Each row is a point on a tangle of strands that fork, close into loops and nearly touch. The rows are in no order.
Two points are linked if the straight distance between their rows is under 106. Some points are linked to none.
bisa: [ 12  60   6 -69  55 -23  12 -10  -9   2  10  28 -16  58 -21  25  26  26
  32  31]
bim: [ 27  68  84 -73  24  20 -55   2 -34   6 -43 -13  33 -84  -9 -40  21  33
 -36 -39]
tuso: [ 38  41  10 -27  16 -16 -13  61 -19 -35 -74 -37  32   8  -2 -23   9  23
  10 -13]
nutos: [-42 -46  -9 -59  11  34  72 -12  43  12   1  -1   5 -18  26 -28 -16  12
 -58  -7]
rer: [-64 -54  17 109 -92  82  -9 -19 -13  12   4 -41 -11  40  12   9  13   5
 -52  50]
batag: [-23  64  -3 -44  55 -25   7 -29 -25  35  39  13   1  53  -7  32  -3 -11
  54  37]
sim: [ -1  -2 -37  -7  34 -17   6  60  -6 -52 -23   2  22  -5  28  14  55  35
  16 -43]
kob: [ 51  37  90 -74 -17  33 -50  43 -26 -10 -28 -47  27 -66 -21 -51  33  43
 -52 -64]
temuv: [-43 -20 -20  54 -39   7   1 -44  72 -11  36  27 -52  55   6  43   8   7
  11  54]
giden: [  3 -50  13  45 -56 -23 -13 -25   9  54  26  -6 -68 -21  30 -46 -34 -12
 -40  -6]
zov: [ 29  56  33 -21  56 -45 -47  -2 -17  43  -2  29 -16  -8  -4   3 -15   9
 -18   9]
Mur: [ 24 -23 -20 -42  18   5   7  59  35 -61 -31   1   0  -9  50  -4  40  59
 -23 -28]
didi: [-26   4  36 -21  13 -23   4  -8   7  43 -10   8 -18 -16  -9 -60 -47   9
 -82 -28]
koge: [-10  40 -23 -10  42 -37  14 -18 -29  19  40  21  27  -3  -8  38  10 -13
  52   1]
tedok: [ 65  25 -19 -18  32 -28 -22  51 -28 -17 -67  16   9  45   7  22  26  11
  59  55]
tevik: [-59  -3 -36  -1  34 -19  48  -8  26 -40   5  44  26  44  -9  50 -15 -16
  25   7]
vogek: [-25  32 -39  19  17 -67 -19 -29  -6  -9  43  79  25  42 -67  56 -64   4
  49  26]
pogan: [ 40  -9  30   5   8  12 -24  -1 -22  18  25  -2 -31 -36  34  -6  46  37
  22 -17]
Gep: [-38 -56 -37  28 -37  40  61  -2  36 -49  -2 -20  30 -25   6  10  25 -29
 -13 -28]
nakud: [  9  -8  15 -32 -17 -10   3 -29 -37  38  12 -19  30 -73 -18 -55 -66 -41
 -47 -66]
Kekug: [-13 -45  -2  29 -48  26  19 -20  34 -30   2 -36 -50  31  42  25  21  15
 -32  20]
bufam: [  1  31 -21   9  21  20  20  43  20 -32  -4 -14  31   7   5   4  -3 -17
  43   9]
Bitoz: [-55 -27   3  69 -69  48  12 -33  15  -2  11 -44 -37  63  19  24  21  -2
 -28  57]
Firu: [ 38  34 -17 -37  67 -64 -33   6 -41  14  -4  65  13  22 -35  42 -11  15
  73  18]
lur: [ 11 -33  30 -23 -55  62  27 -34  11  47   0 -40 -25 -47  20 -46 -13  -4
 -45  14]
Rif: [ 12  26 -35  -6  55  35  25  14  37 -14 -18  29  34 -21 -14  10  -7 -24
  36  37]
labo: [ 28 -54  26  42 -44  99   3   2 -21  13   6 -54 -13 -14  25 -26  22  -4
 -31  23]
vegok: [ 25 -52  -8   4 -14  64  22  25  35 -45 -23  -7   4   3  35  -3  18  13
 -18  14]
Lep: [ -6  27   3 -20  65 -43 -52   3 -64  11  -3  -2  17 -35 -22 -26 -69 -19
 -38 -61]
Tifab: [ 20 -15 -17 -45  -1  28  -5  76  -8 -70 -23 -40  52 -33   2 -30  19   5
   6 -40]
fif: [-17 -49   4  19 -45  -1  -4 -45  43  33  47  28 -57   3  13 -24  -1  21
 -35  19]
Guvu: [ -2  25  -6  12   4  19   7 -21 -22  37  22 -13   9 -50  -8 -26 -31 -40
  14 -29]
ses: [-12   9 -19  -3  38   5  24 -13  44   1  17  65  14   1 -31   3 -27 -21
  22  49]
guge: [ 41  50  50 -74  24  27 -56   7 -53  31   1  -7  46 -93 -23 -59  14  -9
 -31 -60]
Tekun: [-31 -31  13 -21 -35  22  60 -21  31  15 -12 -44 -17 -33  18 -51 -16  -3
 -47  -7]
ninip: [-58   5 -37  -9  52   5  24 -20  16  -8  12  61  47  24 -46  46 -27 -15
  47  45]
vufu: [-48 -15 -52 -31  71 -11  28  24  -8 -18  -6  32  33 -25 -30   3 -29   3
  -3 -35]
fabel: [-52 -39 -19  -6 -20 -16  34 -18 -11  25  33 -35  17 -36   5 -13 -18 -15
 -22 -47]
nibov: [ 17  27  44  -9  11  -7 -20 -30 -12  58 -11   0  -9 -52  11 -61 -54 -24
 -46 -40]
pidat: [ 34  65  70 -38  35 -36 -51  17 -30  29 -42  -6   5  -6  -1 -27   6  18
 -29 -18]
bir: [ -9  16 -26  36   7 -64  -8   5  14 -36  -6  85   6  65 -55  44 -39  -2
  45  62]
Lif: [-34 -35  -6  -1 -33  -6  36 -33 -17  28   7 -28  12 -41 -18 -50 -68 -47
 -46 -41]
dipun: [ 11 -38  -9  -1 -17  36  48 -10  66 -20 -17  12 -24  37  34   8  18  21
 -31  35]
Dod: [  3   6  -3  55 -20   8 -32 -57  24  25  33  38 -39  -5  -8  18  10 -21
  39  45]
vado: [ -5 -81  10  64 -75  80  13  -8  -2 -24   9 -53   5   2  19  15  32  -8
 -23   7]
Mup: [ -41  -91    4   89 -115   75   30  -32   16  -12   -5  -40  -23   25
    4   -2    6  -14  -49   19]
Peb: [ -3   2   5  64 -57   8 -22 -25  32  -3  26  10 -54  70   3  34  16  18
  11  85]
Rano: [-13  -4  -7   0  12 -35   0  38 -17 -15   5 -16  -5  12  10  16  35   5
  36 -47]
fose: [-52   4 -18  31 -17 -26  -6 -54   3  48  44   2  -9   1  -3  23  -2 -17
   9 -31]
Zeni: [ 24   7  -7  -6  22 -43  -6  39  40 -32 -23  66   5  70 -30  24 -29  19
  20  75]
dib: [-62 -36 -14 -45  31 -13  56 -10  32 -25  11  14  17   8  28   0  17   6
 -39 -29]
nofos: [-37 -28 -29   7 -17  19  12 -33   0   1   8 -13  30 -43 -15  -7 -12 -48
  20 -34]
gomo: [-11  26 -31  -9  74 -77 -23 -19 -49  13  31  82  20  44 -60  68 -26  20
  40  33]
biz: [-37 -49 -42 -26  -8  33  67 -18  33 -38  15 -30  21 -14  42   6  42  -1
 -24 -40]
vife: [ 26  32  18  28 -19   3   0  -6  20 -16   1   4 -38  79   6  41  40  19
  31  77]
nura: [ -9  16   3  -1 -14 -14   4   1  47  -9   4  30 -13  71 -11  18 -37  13
  -6  55]
gorev: [ 67 -13  25  -2  13  15 -11  71  27 -33 -45   5 -15   1  31 -13  37  43
  -8   1]
bubep: [-63 -12 -12  79 -62 -15  -9 -86  10  49  37   0 -15 -31 -20  17  19 -45
  24 -16]
lumar: [ 58  29  28   3  -2  12 -25  46 -14 -14 -41 -24  -1  11   3   3  13  14
  -7  15]
raf: [ 33  30   0 -70  40  15 -21  80  -8 -45 -41 -32  31 -17 -11 -32  29  36
   9 -45]
kamin: [ 58  21 -19  19   4 -18 -25  17 -11 -19 -34  42  18  34 -21  41  14  -7
  92  73]
rus: [ 26  30 -17 -18  36 -71  -5  43 -10 -29 -43  48  -3  64  -9  28  -1  31
  35  52]
gaz: [  7 -25   1  12 -33  37  10  39  12 -30   5 -64  28 -13  11 -17 -10 -29
   9 -19]
numok: [-26 -37 -18   4 -26 -31  20 -35  58   7  39  45 -49  39  22  31   8  29
 -16  19]
Diseb: [  4  44  -3   3  18 -15 -30 -45  -8  61  29  20   3 -35   5 -33 -67 -43
 -13 -16]
Gul: [-25 -39 -26  60 -37  14  33  14   8 -48 -13 -56  24  -4 -18  21  -1 -33
  27 -39]
Difal: [ 62  -3  62 -48 -11  38 -29  60 -16 -25 -48 -43  -1 -39   6 -53  35  59
 -41 -49]
Gana: [-45  15 -36 -13  28 -28  35  22  -4 -62   3 -21  30  48 -10  56  14 -26
  39 -19]
lav: [ -1  32   3  -8  10 -47 -27  31 -52   5  12 -30  33 -45 -14 -20 -35 -31
   3 -78]
pari: [-22  -1  -5  67 -36  17  -8 -89  11  54  30  20  -6 -40  -1   9  -6 -55
  31  35]
Runat: [ 54  52  -5  12  42 -33 -45 -14 -46  19  -8  47   0  26  -7  21  20  -7
  81  49]
mipap: [ -7  48  19 -34  72 -56 -18   6 -57  38  -3  18   4  -1 -19  -9 -33  10
 -33 -40]
tirod: [ -2  50 -28 -19  39 -20   2  22   3 -29 -22   0  27  43  -9  38   0 -23
  65  24]
Vudog: [ 43   7  12  35 -10  21 -26 -15   9  34   7  18 -27 -32  14   0  11  -8
  19  25]
tagaz: [-19   6  12 -12   7 -23   3  -7  24  16  -7  30 -28  22 -10 -27 -53  10
 -41  24]
Zolu: [ 32 -58  21  25 -74  73  14 -49 -31  42 -10 -46 -36 -36  26 -41  19 -22
 -59  15]
giru: [ 10 -18   0   0 -16 -32 -15  31 -25   9  27 -43   4 -49   3 -26   8  -3
 -26 -82]
malip: [ 37 -43 -10  -2 -28  62  -1  60   2 -49 -17 -34  14 -40  22 -29  28  12
   2 -22]
Rumuf: [ 30  43  -6 -37   6 -14   6  -7   7  -6   1  -1 -16  72  13  47  60  18
  51  60]
kez: [  6 -38  20  10 -25 -29  -9  -3 -21  36   6 -29 -45 -22  17 -29 -20   0
 -30 -53]
lesut: [ 18  -9 -10  37 -12  -3  -6  35 -15   0  23 -26 -41   3  29  16  57  22
  21 -38]
Sar: [ 57  25  66 -13  -1   1 -37  42 -30  12 -52 -40 -28 -18   5 -29   9  32
 -43 -24]
salal: [-46  23 -22   5  34 -36 -15 -50 -35  25  59  11  15 -10 -14  21 -23 -31
  26 -22]

A piece is all that can be reached along the links. How many separate loops has the piece of each point below (a circle has one, a figure eight two, a Y none), and how many tips (points with one link)?
batag | loops 2, tips 1
Guvu | loops 2, tips 0
tevik | loops 1, tips 0

Name the points in between on the shortest way along the links from the first point to the second, in order.
gorev / biz | lumar tuso raf Tifab malip gaz Gul Gep
fabel / gomo | Lif nakud nibov didi tagaz nura Zeni bir vogek
koge / Gep | salal fose bubep pari Dod Vudog pogan lesut Rano sim Mur gorev lumar tuso raf Tifab malip gaz Gul
tedok / nofos | rus Zeni nura tagaz didi nibov Diseb Guvu
lav / sim | Lep mipap zov pidat Sar lumar gorev Mur
raf / Rumuf | tuso lumar Sar pidat zov mipap Lep lav giru kez giden fif numok temuv Peb vife
